Points on a hilly landscape, in no order, each with its height.
A climber steps from a point to the highest of its 2 nearest points, and stops where none of them is higher. Distance is the straight distance between rows; heights are no part of it.
z994 height 278: [ -5  26  -9 -10   9   6   1 -13  10  16  -8  16   4   0  15  -3  -8  -8
  -6   7 -16  -6 -12   4   3  18  12  -1   1  15 -10  -6 -13   5 -14   4
  -3]
z436 height 510: [  2 -20 -21 -10   2  19 -17  11   6  18  13  16  19  -1   6  14  13 -30
   6 -19 -24  -3  -3 -13  -1   8 -17 -21  -5  13 -13 -13 -43 -23   2   2
  30]
z349 height 113: [-10   7   9 -11  -4  10   9  -2   3 -12  16  13  11 -26   5  -2 -15  -3
 -14  12 -15   8  -7  -6   6  24  17  33  -4  17   7  -3 -21   7 -25   7
  10]
z619 height 465: [  1 -24 -18 -49  -7 -20  -9  -6 -10  17  -5  -2  -3  -7 -24 -14  32  -9
  -5 -12 -24  -7  -6   0 -20   4  17   7  -7  -6   2  -8 -18  12   2  31
 -16]
z859 height 609: [-21  -4  -9  -9  12 -20  -6 -14  13  -7  -4   4  -4  -4   3  17  -1  13
   6 -15  -7 -17 -15  31   2   7  22  13  24   2  17  25  -3  -2 -43 -13
 -14]
z626 height 135: [ -9  -3  12 -16  -5  -4   4  -4   2 -18  25   7   3 -26  -3   0  -1   7
 -15   3 -16  -4  -6   3   2  20  24  38   1  13  17   9 -22   9 -29   6
   2]
z274 height 518: [  2  20  10  -9   1  10  12 -19  -1   6  -6  11  27 -11   9   0 -13  -8
   0  22 -17  13  -6 -19   5  30  -4  17 -10   3   4 -20  -2   4 -20  15
   3]
z777 height 146: [ -8   8   8  -2   3  -7   4 -14   3   0   5   8   6  -5   0   3  -5   4
   0   5 -11  -4  -1   8   6  31   2  21  -4   3  12   3  -2   4 -26   5
  -9]
z199 height 729: [  2   8   6  17  13   8  29  16 -19  -8 -18 -13  -8  26  11   1 -14   5
  15  -1   7  14  35  -5   3 -11 -15 -12 -22   5   0 -25  29  -4  19  -5
   0]
z17 height 665: [-22  11 -20 -12  16 -10  -8 -16  13   2 -16  13  -2  -5  15  13  -1   6
   7 -16 -13 -21 -22  27  -2   4  29   2  21   9   6  13 -13  -1 -36  -9
 -12]
z855 height 538: [-17 -19   1   7 -14   9 -31  22   7  -8  24  -3 -13 -28  -9  19  -6  -3
 -20   2  13   4   7  27   4 -11  -1  10   1   0 -20  11 -22  -4  -1  -8
  16]
z552 height 292: [ 40   4   8 -21 -17 -11  -3  -8  -2   4 -25   6   4   9  11  -9   9 -24
  27  -9  -1   0 -10 -28   2  17 -20 -10   0  -6  -4  -7  22   9   7  12
 -15]
z793 height 466: [ 12 -29   5  -7 -15 -23   1 -10   3 -12  39 -20 -13  -6 -35  -4  31  20
 -23   0   0 -27  -7  18   5 -15  17  20  22  -6   9  31   2   6  -6  -6
  -3]
z207 height 505: [ -3  -8 -37  -6   7  25  -6  15   1  24  -1  13  -2  17  14  16   0 -24
   6 -21 -15   2  10   6  -7  -5 -17 -33 -11  19 -19 -13 -25 -11   8   3
  19]
z699 height 551: [ -7 -27 -22 -51 -13  15   2  -2   0  11  -1   3  13  -9  -7  -8  22 -19
 -12   1 -27  21 -11 -16 -23   3   6  -5 -15   5  -7 -22 -43   0   5  26
  -1]
z713 height 680: [ -6  33 -10  26  -2  11 -11  34   0  -1   7  -6  -7  -1  13   0 -12   1
  -3  -2  20  -2  -2   6 -11 -32   9 -21 -11   4  -5   7 -11   8  35 -11
   7]
z201 height 163: [-15   1   0 -16   6  -3  -6  -5  11 -12  11  13  -2 -22  10   3   0   6
 -11  -5 -19 -15 -17  14   3  12  31  26  15  15   3   8 -25   4 -39  -5
   3]
z825 height 360: [ 19  10  14   3   0  -5 -10   8   3   0  21  16   5  -8   3   0   7  -9
 -17   4  -3 -22 -17 -18   5  13  15  13  19   3 -10  19  -7  11 -17   3
   5]
z402 height 118: [-11  15  12   7   7   0   4 -21   7  -9   7  16  20 -21  11   6 -20   5
  -8  17 -20   0  -9  -8   6  26  14  24   0   4  16   8 -16   4 -38   2
  -1]
z666 height 398: [ 22  -8  19  -6  -7 -13  -9   9   0 -15  40   2   1 -18 -12   3  19   4
 -23   4  -4 -24 -15 -10   2   5  19  24  15  -2  -1  26 -11  12 -15   2
   2]
z761 height 317: [  6  26  -4   7   5   2  -7   3   6  11   5  19   0   0  12  -2  -6 -11
 -11   3  -6 -18 -11  -3   5  13  16   0  11  10 -13   8 -10   7 -10   2
   5]
z496 height 272: [ -6  44  -7   7   0  17  -2  -3   6   6   1  10  18  -9  15   0 -30  -4
  -8  22 -21   5  -7  -7   8   8  22   3   8  24 -15 -10 -23  11   0   3
  24]
z906 height 647: [-32   7 -20 -30   5   0   8 -19   3  24 -19   2  -6   2   8   3  -1   1
   7 -11 -14   5  -4  24  -6  14   1   4  -6  10  -4 -18  -6   7 -26  -3
 -15]
z167 height 638: [ 14  -6   2  -5  -9  10 -15  17   2   3  10  12   8   4  10  13  -3 -29
  13 -11  -3   4  -4 -21   5  11 -12  -8   4   7 -12   1  -9  -8   6  18
  24]
z686 height 449: [-20  15 -22  10  -7  20  -2  19  -5   6   8   4  -9  -1   9  17 -28  -5
   6  -2  -6  13  16  19   4  -6  -4  -7 -12  25 -27  -7 -17   6   8   2
  26]
z689 height 293: [ 11 -26  -6 -38 -11   8  -4   2  -6  -7   9   8  13 -16  -8   5  12 -27
   1  -3 -24  11   1 -28 -14  11   5   3 -11  10  13  -6 -31  -3  15  37
  12]
z580 height 707: [-31  -8 -12 -24   5  -3  13  -7  -8  18 -11 -12  -8   9  -2   1  -3   5
   7 -21  -3   4  15  32  -4  19  -3   9  -1  11   9 -18   7  12 -17  -7
 -17]
z702 height 687: [  6  21  14  30   3   7 -14  -2   7  -9   8  -3  -6 -18  -7  -2   0  19
 -26  20  35  -6  -9   6   4 -29   7  -3   5 -12  -2  26  20   0  16 -22
  -5]
z38 height 73: [ -8 -14   9   9  27   6  -8  25  14  -3  -9 -24 -28  -1  -2 -14   5  12
 -18  12  21   3   0  -8  -6 -50  -9 -29  -6  -6  -3   9   7 -28  41  -6
  13]
z711 height 539: [ 17  -5  26  19  15  -4  15 -11  15 -13  -7  -4 -22  -6 -11 -29  14  34
 -12  21  24 -10 -20 -30   2 -40 -12 -13   6 -19   7  22  41 -15  12 -19
   4]
z429 height 253: [ 20 -24  10 -11  -8 -17  11 -18  -8 -11  -7 -11  -7  19 -26 -19  21   7
  14  -4   1 -11   6   1   0  13 -11   1   9  -5  28   5  32   5  15   5
 -27]
z242 height 747: [-10  45  -7  32  -3   2  -4  15  -1  -4   6  -3  -7  -1  13  -4 -12  13
   1   2  12 -13  -5  14  -4 -19  20 -10  -6   6   2   7 -10  12  17 -19
  -1]
z430 height 631: [ -6  -9  14  20  29 -14  27  -1   4  -6  -7  -8 -18  26  -5 -21   5  28
  -3   7  13  -4   1  -2   3 -18  -3  -5   1 -10  19   4  28 -19   7 -20
 -12]
z76 height 678: [ 12  13   6  24  19  -9  18   4  -5  -6  -9   7  -8  24   4 -10   0  10
   3   3  13  -6   3  -2   3  -6  -3  -9  -6  -8  10   2  27 -10  11 -16
 -13]
z810 height 351: [-15 -15  -5 -34   0 -25   0 -18  -7  11   0 -10   1   0 -23  -5  19   7
   3 -11 -13 -10   0  21  -9  19  11  19   6  -4  26   8   2  12 -15   8
 -26]
z901 height 580: [-30 -13  -7   5  19   1  16  23  -2   0  -4 -16 -29  19   2 -10 -11  15
  -8 -13  13   5  19  29   0 -24   9   1   0   9   1 -12   8  -7  10 -22
  -2]
z48 height 180: [ 42 -10   7 -13  -3 -18   0  -2  -2  -7 -10  11  -5  18  -9 -15  25 -11
  12 -11   7 -21 -16 -13  -4  11 -15  -7  11  -4   5  14  22   8   8  -1
 -22]
z886 height 659: [-25 -42   9  -2   6  20  26  22 -16  -6   0 -28 -11  26  -4  -6 -14   2
   5 -19  11  15  36  13  -2  -7 -19 -11  -3  11  -2 -21  15   0  20   0
   0]
z119 height 290: [  3   3   4 -27   5 -17  -3 -24   2  22  -8  15   8   4  -3 -16  26  -9
   3   3 -13 -19 -38 -14 -16  16   2  -1   0 -12  -2   8 -10  13 -23  10
 -32]
z489 height 184: [ -8  -1  -2  -7  -7   6  11   6  -7   4  -1  -2  -6   8  -4   3  -7  -7
   6  -6  -4   8  18  12   6  25 -15   6 -10  12  -4 -15   6   7  -6  12
  -1]
z278 height 662: [-39   2 -23 -15   9   4  16  -2  -9  11 -16  -7 -14   6   7   9 -17  11
  11 -23  -5   7  20  40   0   6   5   6  -1  24  -3 -22   3  11 -17 -15
  -4]
z760 height 162: [ 32  -1   1  -2   8  -9   4  11  -1   0 -12  15 -10  24   3 -13  15 -14
   6 -13  13 -15 -10  -9  -1   2 -11 -14   6  -2  -1   6  22  -2  10  -3
 -17]
z794 height 763: [  9  23  10  23   0  15 -34   0  11  -9  10  -6  -1 -36  -7  14  -3   9
 -37  20  38  -7  -5  12   5 -27   9   0  12  -4  -8  30  10  12  18 -18
   3]
z139 height 739: [-25  26 -18   3  11  -5  -2 -15   8   1 -11  11  -5  -1  16  10 -14   9
   9  -9 -14 -14  -8  29   3   6  24   0   8  17   3   3 -12   1 -23  -9
  -6]
z671 height 97: [  1 -27   7  12  14   8  -3  30   4  -8  -1  -8 -24  15   0  -8   5  -4
  -4  -4  18   6   3  -6  -2 -39 -15 -24  -1  -8  -3   6   9 -28  32 -12
   7]
z292 height 223: [  0  10   0 -35   1  19   8 -11   9  11  -5  15  20  -5   9 -10   3 -20
 -15  20 -16  16 -24 -24  -7  17   7   4  -2  11 -12 -19 -21   7  -7  11
  -6]
z400 height 574: [  8  17  10  -5  -8  16   6   1  -1   0   0  10  24  -8   8   5 -19 -16
   2  14 -10  23  -1 -24  11  23  -4  16  -3  11  -8 -17  -1   4  -8  23
  25]
z330 height 720: [ 20  30   9  37   4  -4   3   7  -8  -7  -4   6   4  14   8  -5  -6   8
   5   6  21  -3  -1 -11   5 -10   3 -10   0 -14   3   4  27  -5  16 -11
   0]
z168 height 234: [ -5  44 -12 -10  11  15   2 -25  10  21 -17   9  21   6  18  -4 -10  -8
  -4  25 -24   3 -15  -7  -4  11  13 -15   3  14 -18 -16 -17   6  -2   0
  -7]
z155 height 540: [ -3 -13  11  12   2 -21   8 -20   6 -10  15  -3   1  11 -17   2   8  20
  -1   4   4 -13  -2  15   6  14  -1  13  13 -10  26  28  14   1 -23 -10
 -20]
z505 height 755: [-26 -11  11  30   4  -5  20 -16  -2 -10   3 -13  -6   9  -9   2 -16  28
   3  10  14   6  19  21  10   3  -5  13   0 -10  21   2  18  -9 -12 -20
 -14]
z968 height 688: [-26 -33 -31 -43  -8   5   0   9  -8  20  -5 -16  -2  -3 -10   0   7  -7
  -3 -27 -21  10  19  22 -12  16  -6  -1  -4  11  -5 -24 -21  13  -5  17
   2]
z941 height 721: [ 18  30  -5  15   9  -1  16 -15 -13  12 -25   9   9  18  18   2  -6  -7
  19   3   1  -2   6  -8  -1   9 -12 -14 -16  -5   4 -20  23   0   2   3
 -12]
z227 height 573: [-24 -12   4   5   3 -19   1 -16  12 -15   8  -6  -6   0  -7  14  -3  24
   3  -6   2 -10  -3  34   8   3  15  17  21  -4  23  29   6  -4 -36 -19
 -15]
z249 height 407: [  9  20 -16 -23   1  18   2  -7   6  28 -19  13   6  17  16  -1   4 -24
   2   6 -11   5 -12 -11  -7   6  -8 -27  -7  12 -29 -20  -3   4   3  14
  -4]
z744 height 758: [ 15   0  20   2 -26   5 -15   7  -5 -12   4  -3  17  -1  12  16 -15 -17
  28 -12   4  32   9 -29  16  10 -19   9   5  -3  -8  -2  10  -2   6  21
  33]
z800 height 379: [  9 -23  -7 -34   2 -32  -4 -12  -9   2  11  -9  -3  -2 -33  -7  31   6
  -7  -9 -16 -22   1  17  -8   8  20  21  11  -2  20  14  -1  12  -4  13
 -17]
z945 height 832: [-19  40 -12  25   1  -1   1  -4   0  -1  -1   6  -3   0  16   5 -22  14
   9   1  -5 -11   1  22   3  -1  20  -3  -4  11   2   2 -10   6  -4 -13
   0]
z933 height 492: [ -7  -2 -17   5  -2  11  -4  22   1   7   8   9 -13   9   6   9 -11 -13
  -1 -11   1   3  12  13   3   2  -6  -7  -6  13 -17  -3  -9  -2   5   4
  14]
z651 height 144: [ 30 -26   0  -5   7  -7   7  22   1 -10  -8   4 -20  28  -1 -17  17 -13
   7 -18  13  -9  -5  -9  -3 -11 -17 -17   9  -3   5   7  18 -12  20  -7
 -12]
z107 height 738: [ 26  -6  21  17 -29   0  -5   3  -2 -20  -6  -9   1   5   6   2 -12   1
  23  -4  27  28  15 -23  18  -8 -21   3  10 -19  -2   1  37  -8  20  -5
  13]
z70 height 318: [ -1  53   1  30 -10  10  -8  -1  -3  10   6   2  25  -7  13   4 -30   0
   2  20  -8   6  -3 -14   9   3  17   2   6   9 -10 -11 -11  16   3   7
  30]
z443 height 725: [ 18 -17  25  14 -10   3  10   5   4 -20 -19 -23 -13   6  12 -16 -13  13
  19   4  23  29  17 -37  13 -30 -24  -9   4 -20   3  -4  42 -21  32 -15
  12]
z921 height 321: [ 19   6   8 -21 -14  -8   4 -20  -7  13 -25   6   5   9   5 -13  15 -17
  27   2  -9   0 -15 -20  -4  18 -22 -10 -13 -14  -5 -18  20   8  -4  15
 -28]
z984 height 534: [-16   0 -20  10   6   5   3  26  -1   2   3   1 -24  13   6   2  -9   1
  -7 -16   9   1  15  28   0 -15   6  -5  -4  10 -10  -4  -5  -3   9 -12
   4]
z707 height 564: [ -2  -2 -26  17   6  19 -17  27  -3  15  10  13  -2  13  11  15  -2 -23
   8 -21  -3  -4   5   3  -5 -20 -11 -31 -10   6 -15   0 -23 -19  21  -7
  23]
z25 height 512: [  6   0   6  25  12 -21   4 -21   8  -8   4  10   6  11  -2   9  -3  16
  -1   8   3 -17  -7   6   3  12  -1   3  11 -17  19  34  11   2 -27 -12
 -23]
z502 height 821: [ 27  23   2  17 -10   6   4   7 -11  -1 -17   1   8  18  21  10 -18 -14
  27 -10  11  18  16 -19   9  -5 -13 -13  -5  -1  -9 -16  26  -2  16   9
  17]
z633 height 624: [-28 -33  -5  -8  15   8  25  22  -9   5  -2 -22 -18  25  -2  -8 -11   5
  -3 -23  11  10  30  26  -3  -8  -7  -2   2  13   2 -22  12   2  10 -12
  -5]
z417 height 327: [  9 -32 -20 -34  -6   6   1   1  -1  -4  13  11  16 -26 -14   4  16 -20
 -17  -7 -24   7   1 -20 -22   2  21   8 -12  11  14  -7 -51  -2   6  29
  10]
z117 height 689: [-42   1  -6  11   7   4  23  -3 -15  -3  -7 -14 -10   6   1  11 -26  18
  11 -10  -1  12  32  37   7   7  -1  14  -7  18  -2 -18   8   9 -12 -17
  -2]
z695 height 611: [  7  11  19  35 -16  10  -7  -1  -8 -15  -2 -10   4 -13  -6  10 -14  15
   2  19  37  24  14  -5  15 -13 -15   9  -2 -20  -5  -7  35  -6  18  -7
  13]
z60 height 616: [ -8   9 -23  22   6  15 -15  37  -2   5   9   3 -10   9  12   8  -7 -11
   0 -14   8  -2   4   8 -11 -34  -2 -30 -13   3 -11   6 -20  -9  32 -10
  15]
z174 height 257: [ 12  -5   4 -37 -12  15   6  -2   3  -1   2  11  18 -12   1  -4   6 -26
  -5   9 -14  16 -14 -32  -9  18   3   7  -6  11   2 -13 -19   6   2  30
   6]
z597 height 245: [ 18 -11  -6 -36  -7 -18  -5  -9  -4  19 -11   8  -4   9 -11 -21  37 -17
   7  -8 -10 -19 -29  -9 -18  10  -4  -7  -2  -9  -8  -2  -4  13  -2  19
 -27]
z668 height 326: [-15 -12  -4 -23   6 -30   0 -26   2  14  -9  -5   4   7 -15   0  15   6
  10  -8  -7  -8 -13  15 -13  17   0   8   4 -15  25  17   3  11 -27   3
 -38]
z959 height 195: [-13  15   0  -2   2  11 -10   3  10 -11  13  20  -2 -26  15   1 -15   0
 -18   6 -18 -11 -15   2   8   4  34  21  15  21 -11   5 -31   5 -26  -5
  15]
z58 height 606: [  2 -18  10   6  -9   8 -41  16  12 -11  30  -5  -4 -41  -9  22   5  -3
 -36  10  17  -8  -4  15   4 -18   5  11   8  -6 -19  26 -23   2  -5 -10
  12]
z963 height 207: [ 41  -9   7 -31 -11 -24 -10 -10  -6  -4  -8   8   1   2 -14 -13  31 -15
  12  -7 -10 -23 -21 -22 -12  15  -4   0   5  -5   2  14   7  16   8  19
 -20]
z874 height 457: [ -1   9 -33 -18   3  24   0   5   7  23  -8   9   0  14  17   9  -6 -19
  -1  -4 -15   7   4   4  -5   3  -9 -24  -9  24 -28 -16 -18   1   5  11
  12]
z175 height 273: [ 15 -18   5 -19   3 -28   7 -25 -10   1 -14  -5  -3  22 -27 -18  32   4
  16  -7  -1 -17 -12   3 -13   9 -12  -2   5 -13  26  11  26  11   5   2
 -40]
z296 height 432: [ 17 -20  17  -8 -14 -19  -7  -2   4 -20  49 -16  -6 -22 -26   6  26  18
 -32   8  -3 -26 -12   8   5 -11  19  25  17  -9   0  31  -8   9  -8  -4
  -1]
z548 height 194: [-11  19  -6 -34   8  15   3 -21  13  19 -13  15  18   3  16 -12   4 -11
 -13  23 -24  10 -29 -13  -9  10  13  -3   3   6 -23 -17 -25   3 -13  -2
 -17]
z49 height 582: [  8 -24  -6   5  -2   6 -25  15   4  13  22  16  23 -12  -7  13  29 -26
   8 -30 -19 -19  -4 -16   4   3  -9 -17  -7   0  -8  -8 -45 -27   2 -11
  30]
z599 height 691: [ 26   7  26  25 -28   1 -25  -6  -3 -19  -2  -8  16 -10  12  12 -13   6
  20  -2  30  37  12 -22  21  -9 -16  14  14 -28 -12  -2  29   2  11   7
  27]
z801 height 683: [-13  11  11  44  12   1  24  -6 -20 -14  -9 -22  -2   6   5   0 -15  32
   8  27  18  11  28  -3   4 -18  -9   2 -19 -18  14 -19  25 -15  19 -19
   3]
z913 height 403: [-13  44 -17  21 -13  15   7   8  -6   7   3  -2   5  -2  12  10 -30   4
  11   9  -6   8  10  12   4  -5   7  -9 -15  24 -17 -12 -13  17  11   0
  23]
z146 height 233: [ -6  26  -5   1   1  19  -9   8  10   1  11  18  10 -17  16  -1 -23 -11
 -20  15 -17  -1 -12 -14   6   1  31   9  18  23 -17   1 -32   7  -7   1
  25]
z675 height 526: [-24 -15 -15 -49 -11 -15   1 -12 -13  32  -9  -8  -5   4 -17 -16  25  -3
   8 -13 -19   0  -9  11 -18  10   4   5  -8  -9   2 -18  -5  14  -8  18
 -24]
z779 height 341: [  6  10  11  -7  13 -14  -1 -33   8  15 -14  17  21  -2   5  -5   8  -8
  -2  17 -18 -14 -34 -26 -13  21   1  -4   7 -14   5  17 -10  11 -33   8
 -30]
z844 height 649: [ 13  23  20  35 -19   7 -21  -2 -12 -12   2  -5  19 -18   3  17 -20  11
   8  14  28  28  11 -12  16  -3 -10  19   3 -21 -13 -11  26   4   7   8
  28]
z498 height 394: [ -3   8  -4   4  15 -19  -2 -31  12  12 -19  13  13   4  10   7  -6   1
   3   8 -12 -10 -19  -2 -10  20   0  -6   4 -17  11  20  -6   9 -37   6
 -32]
z957 height 235: [ 21 -12  17   1 -17 -11   9  -9  -7 -15   1  -6  -1  11 -18  -8  10   6
  14   2   5  -5  10  -4  12  22 -14   9   5  -6  18   1  30   3   7   6
 -13]
z523 height 363: [  8  16  -6 -21   0   1   5 -16   2  29 -22  16   1  16  11 -12  14 -19
   9   1  -7  -4 -23 -12  -8  11 -11 -19  -9  -4 -19 -16   5   6  -6  11
 -23]
z773 height 650: [  6  15  12  43  12  -5  16  -6 -10 -15  -7 -10   0   8   6  -5  -7  31
   8  26  20   4  11 -14   4 -20  -6  -5  -9 -26  17  -7  32 -19  20 -19
   1]
z210 height 588: [ 10  -4  22  25  20 -11  21  -4   7 -13  -8  -4 -17  15  -6 -27   9  31
  -2  19  17  -6  -7 -19   4 -25  -7 -10   2 -18  13  10  37 -21  13 -20
  -4]
z915 height 767: [ 30  35   6  36  -6  -3  -3   3 -13  -3  -9   3  13  11  18   2 -13   0
  19   0  17   8   5 -20   9  -7  -1  -7   3 -15  -2  -9  28   1  15   1
  14]
z261 height 676: [ -2 -24  -6  17  -3   8 -25  27   6   0  17   3 -11  -3  -7  10   7 -13
 -12 -10  18  -5   3  16  -1 -24  -9 -13   2  -9 -13  13 -16 -17  12 -12
   9]
z542 height 219: [  8 -18  19   2 -29   1   8   0 -13 -20   6 -16  -1   5 -20  -3  -2   3
  16   2   6   9  26  -5  14  21 -17  13   2  -2  11  -6  27   1  15  12
  -1]
z642 height 417: [ -4 -28  -8 -20 -12  -7  -8  20   8 -19  27  -1  -3 -35  -9   5  10   2
 -24 -14 -18  -7   2  13  -4  -1  33  28   5  10   2   4 -46   5 -25   5
  16]
z769 height 630: [ -5   0   8 -10 -14  24   8  12  -4  -9  14   6  22 -16   1  13 -23 -19
   3   8 -11  35   3 -23   7  18  -9  19  -9  19  -6 -10 -15   3  -3  25
  37]
z116 height 694: [ 10  -3  15 -17 -23  16   2   2  -7 -13   2  -4  28 -10   8  14 -16 -23
  24  -5 -12  39   9 -36   8  18 -18  16  -3  10   1 -12  -3   0   4  33
  35]
z170 height 504: [ -1 -24  11   1 -10 -17  10 -14   5  -9  27 -15 -13   4 -29  -8  20  23
 -12   1   9 -19  -4  20   8  -4   6  17  20  -5  20  26  15   2 -11 -13
 -11]
z748 height 200: [  0  -2  12  -3 -15   3  13  -2 -15  -6  -2 -10   3   3 -11   2  -7  -1
  13   2  -4  10  23   3  10  33 -21  15  -9   2   6 -18  18   6  -3  16
  -4]
z564 height 370: [  5 -35 -19 -22  -7  -5  -3  14   5 -12  24   3  11 -32 -16   7  15  -9
 -23 -17 -26  -2   7  -3 -13  -1  32  15  -6   9  11   2 -56   1 -10  17
  15]
z388 height 701: [ 21  16   6   5 -14  10 -11   8  -1   3  -3   9  14   8  18  14 -15 -23
  21  -9   3  19   2 -26  12   6 -12  -8   6   3 -15  -5  10  -1   7  22
  28]
z630 height 759: [-34 -25 -19 -41  -6  -1   8   2 -14  19  -7 -22  -5   0 -13  -4   0   2
   3 -26 -10   5  21  33  -9  21   1  11   3  11   5 -23  -1  18  -8   6
  -9]
z169 height 579: [ -8  26  -2   2  12   4   7 -35   5  13 -17  10  28  -5  17   5 -19  -3
   3  30 -23   7 -10  -9  -2  23  -1   1  -7  -4   1 -12 -12   0 -25   8
 -10]
z450 height 475: [ -6  16 -10  30  21 -22   3 -17  10  -7 -12   8   2  13  11  11 -13  17
   2  -1   0 -18  -8  14  -6  -1  16 -10  11 -11  20  35  -1   1 -22 -13
 -25]
z996 height 783: [ 36  -7  18  12 -12  -7   7   7   1 -19 -14  -5  -7  18   9 -14  -4   1
  22  -6  22  16   8 -29  14 -13 -19  -8   8 -16   4   3  40 -11  23 -15
   2]
z162 height 669: [ -1 -33   5  13 -10   1 -32  18   3   4  30   3  17 -21 -21  15  31 -17
   1 -24  -7 -16   3   0   2  -7  -9 -10  -8  -9  -6   2 -42 -26   4 -18
  23]
z854 height 362: [  3  51  -7  35  -7   5   5   3 -10   7   1   0  12   4  14   6 -23   4
  12  10   3  -1   7   0   3  -1   7  -7 -10   4  -3 -12   3  12  11  -1
  15]
z899 height 608: [  6  17  17  37   3   7   2  -6   0 -15  -8 -13  -2 -13  -4  -4  -5  29
  -7  28  36  12   6 -10   6 -29  -6  -3  -7 -22   7  -1  35 -10  26 -17
   5]
z504 height 602: [-22 -20  -9  16  -2  15 -24  23   4  -4  11  -6 -18 -17  -7  13  -9  -3
 -18  -4  22   7  12  34  -1 -30  -5  -5  -4   1 -15   8 -19 -10  14 -18
  11]
z62 height 119: [ 15 -38  -6   6  19  -1   0  35   5  -6  -3   0 -21  26  -1 -14  18 -11
  -1 -21   9  -8  -2  -5  -5 -32 -16 -27   5  -9   0   7   0 -29  24 -12
   1]
z995 height 719: [-33  -2   8  22  -3   1  18  -9 -13  -9   4 -13  -5   0  -8   8 -23  21
   6   5   5  10  28  29  13  17  -8  22  -5   4   4 -10  11   2 -14 -13
  -5]
z360 height 164: [ -3  11   3  10   4  -6   6  -3  -1   3   2   9  -4   9   0   1  -5   2
   3   1   3  -6   6  13   8  21  -4   8  -4   2   4  -1  10   1 -13  -3
  -9]
z361 height 32: [-11   9  13  15  24   4   2   3  18  -5 -10 -23 -26 -18  -7 -19   1  33
 -28  25  28   0  -1   1  -2 -43   2 -12  -8  -4   7  11  18 -13  29 -13
   4]
z9 height 686: [  8   8   9  16  -3   8 -35   7   9  -9  20  -1  -8 -32  -5  12   4   4
 -40  12  26 -18 -11  16   5 -26  14   5  18  -7 -19  33  -3   7   2 -20
   1]
z197 height 575: [  2 -22 -11 -11  -7  12 -15  20   3   5  17  10   7  -3   2  15   5 -27
   4 -13 -14   1   1 -10  -1  13 -12  -5  -3  10  -8  -3 -30 -11   1  15
  25]
z395 height 718: [-26 -11  17  36  10   4  30 -13 -13 -12  -5 -23  -7   9  -5  -5 -19  32
   2  18  18  11  29   8   9  -7 -10   9 -10 -11  14 -16  26 -12   4 -21
  -6]
z717 height 586: [-31  -3 -19 -43  -3  -8   4 -17   2  35 -15   0  -4   4   1  -9  16  -1
   8  -9 -16   3 -19  14 -14  10   2   2  -5  -3  -7 -17 -10   7 -27   2
 -24]
z173 height 437: [ -6  24 -14  20  18 -16   1 -26   9   9 -19  13  10   9  18  10 -14   5
   6   4 -10 -15 -10   8  -7  12  10 -13   4  -8  13  20  -6   5 -25  -1
 -24]
z394 height 474: [ -8 -30  -3  -3 -16  -5 -25  25  13 -15  27  -6  -9 -30 -12  11  10   1
 -24 -10  -2  -9   2  27   4 -11  17  18   7  -1 -14  11 -36  -1 -19  -8
  15]
z569 height 773: [ 25  22  -1  13   7   3  19   9 -15   0 -26   2  -1  25  21   0  -8  -9
  22  -5   7   9  18 -14   2  -7 -13 -19 -17   0   0 -20  31  -3  19   1
  -2]
z271 height 295: [ 14 -10   1 -15  10 -28   4 -20   0   6  -5   4   0  16 -17 -10  29   1
   6  -9   1 -24 -21   7 -11  13  -7   2   7 -10  20  22  12  10 -12  -2
 -36]
z798 height 480: [ 21  -8  20  13   9   8  -5   5  17 -13  -9  -8 -19 -14  -6 -16   9  15
 -17  16  36   4 -13 -27   1 -46 -13 -18   8 -15   1  24  34 -17  30 -11
  11]
z610 height 610: [-18 -27 -27 -51 -11  12   0   2   0  17  -3  -5   4  -8  -5  -3  12 -12
  -8 -10 -29  19   3   2 -16  12  -5  -1 -13  13  -8 -24 -36   6  -3  25
   4]
z842 height 692: [ -9 -19  10   6   1  17  22  21 -16  -9  -6 -16 -12  25   2   2 -14  -4
  12 -12  11  18  35   2   4  -5 -23 -12 -11   8  -5 -19  25  -2  18   0
   1]
z181 height 657: [  7  30  -6   9   8   0   9 -33  -7  21 -25   9  22   8  18   7 -11  -6
  16  21 -11   1  -3  -9  -4  18 -13 -11 -15 -12   0 -19   7   1 -15   9
 -14]
z585 height 413: [ 22 -26  -9 -40   6 -32 -10 -12 -16   1   4  -1  -3 -10 -34  -6  34  -2
 -12  -6 -24 -19   0   0 -17   0  28  18  -1  -5   8  10  -8  12   5  29
 -16]
z722 height 51: [ -6  13   5  15  21   8  -9  22  15  -8  -6 -23 -19 -11  -1 -12   1  19
 -25  18  29   2  -2   3  -8 -47   1 -20 -10  -3   2  12   4 -11  44 -13
   6]
z982 height 760: [  4 -37   1   8 -13   0 -24  23   5  -4  29   0   0  -7 -15  13  20 -15
  -4 -14   4 -10   4   6   1  -7 -11  -7   2  -9  -5  12 -24 -16   6  -5
  15]
z474 height 10: [ -5  11  22  21  24  -7  10   0  14  -6 -16 -26 -22  -6  -3 -23   5  38
 -12  31  20   0   0 -19   1 -39  -4 -17 -12 -13   6   1  28 -19  32 -10
   9]

Call two points neighbours if one is among the 2 nearest of the other. Go from one point of each pair to the other, from neighbour to neighbour, staying as high as possible. Name the lowest point that can't be avoided.
z502 and z794: z436
z794 and z982: z855
z945 and z996: z548
z505 and z996: z899
z630 and z505: z278
z744 and z502: z274

For each start below, name the point where the climber stops.
z174: z794
z963: z155
z523: z945
z748: z630
z810: z630
z201: z502
z901: z502
z798: z502
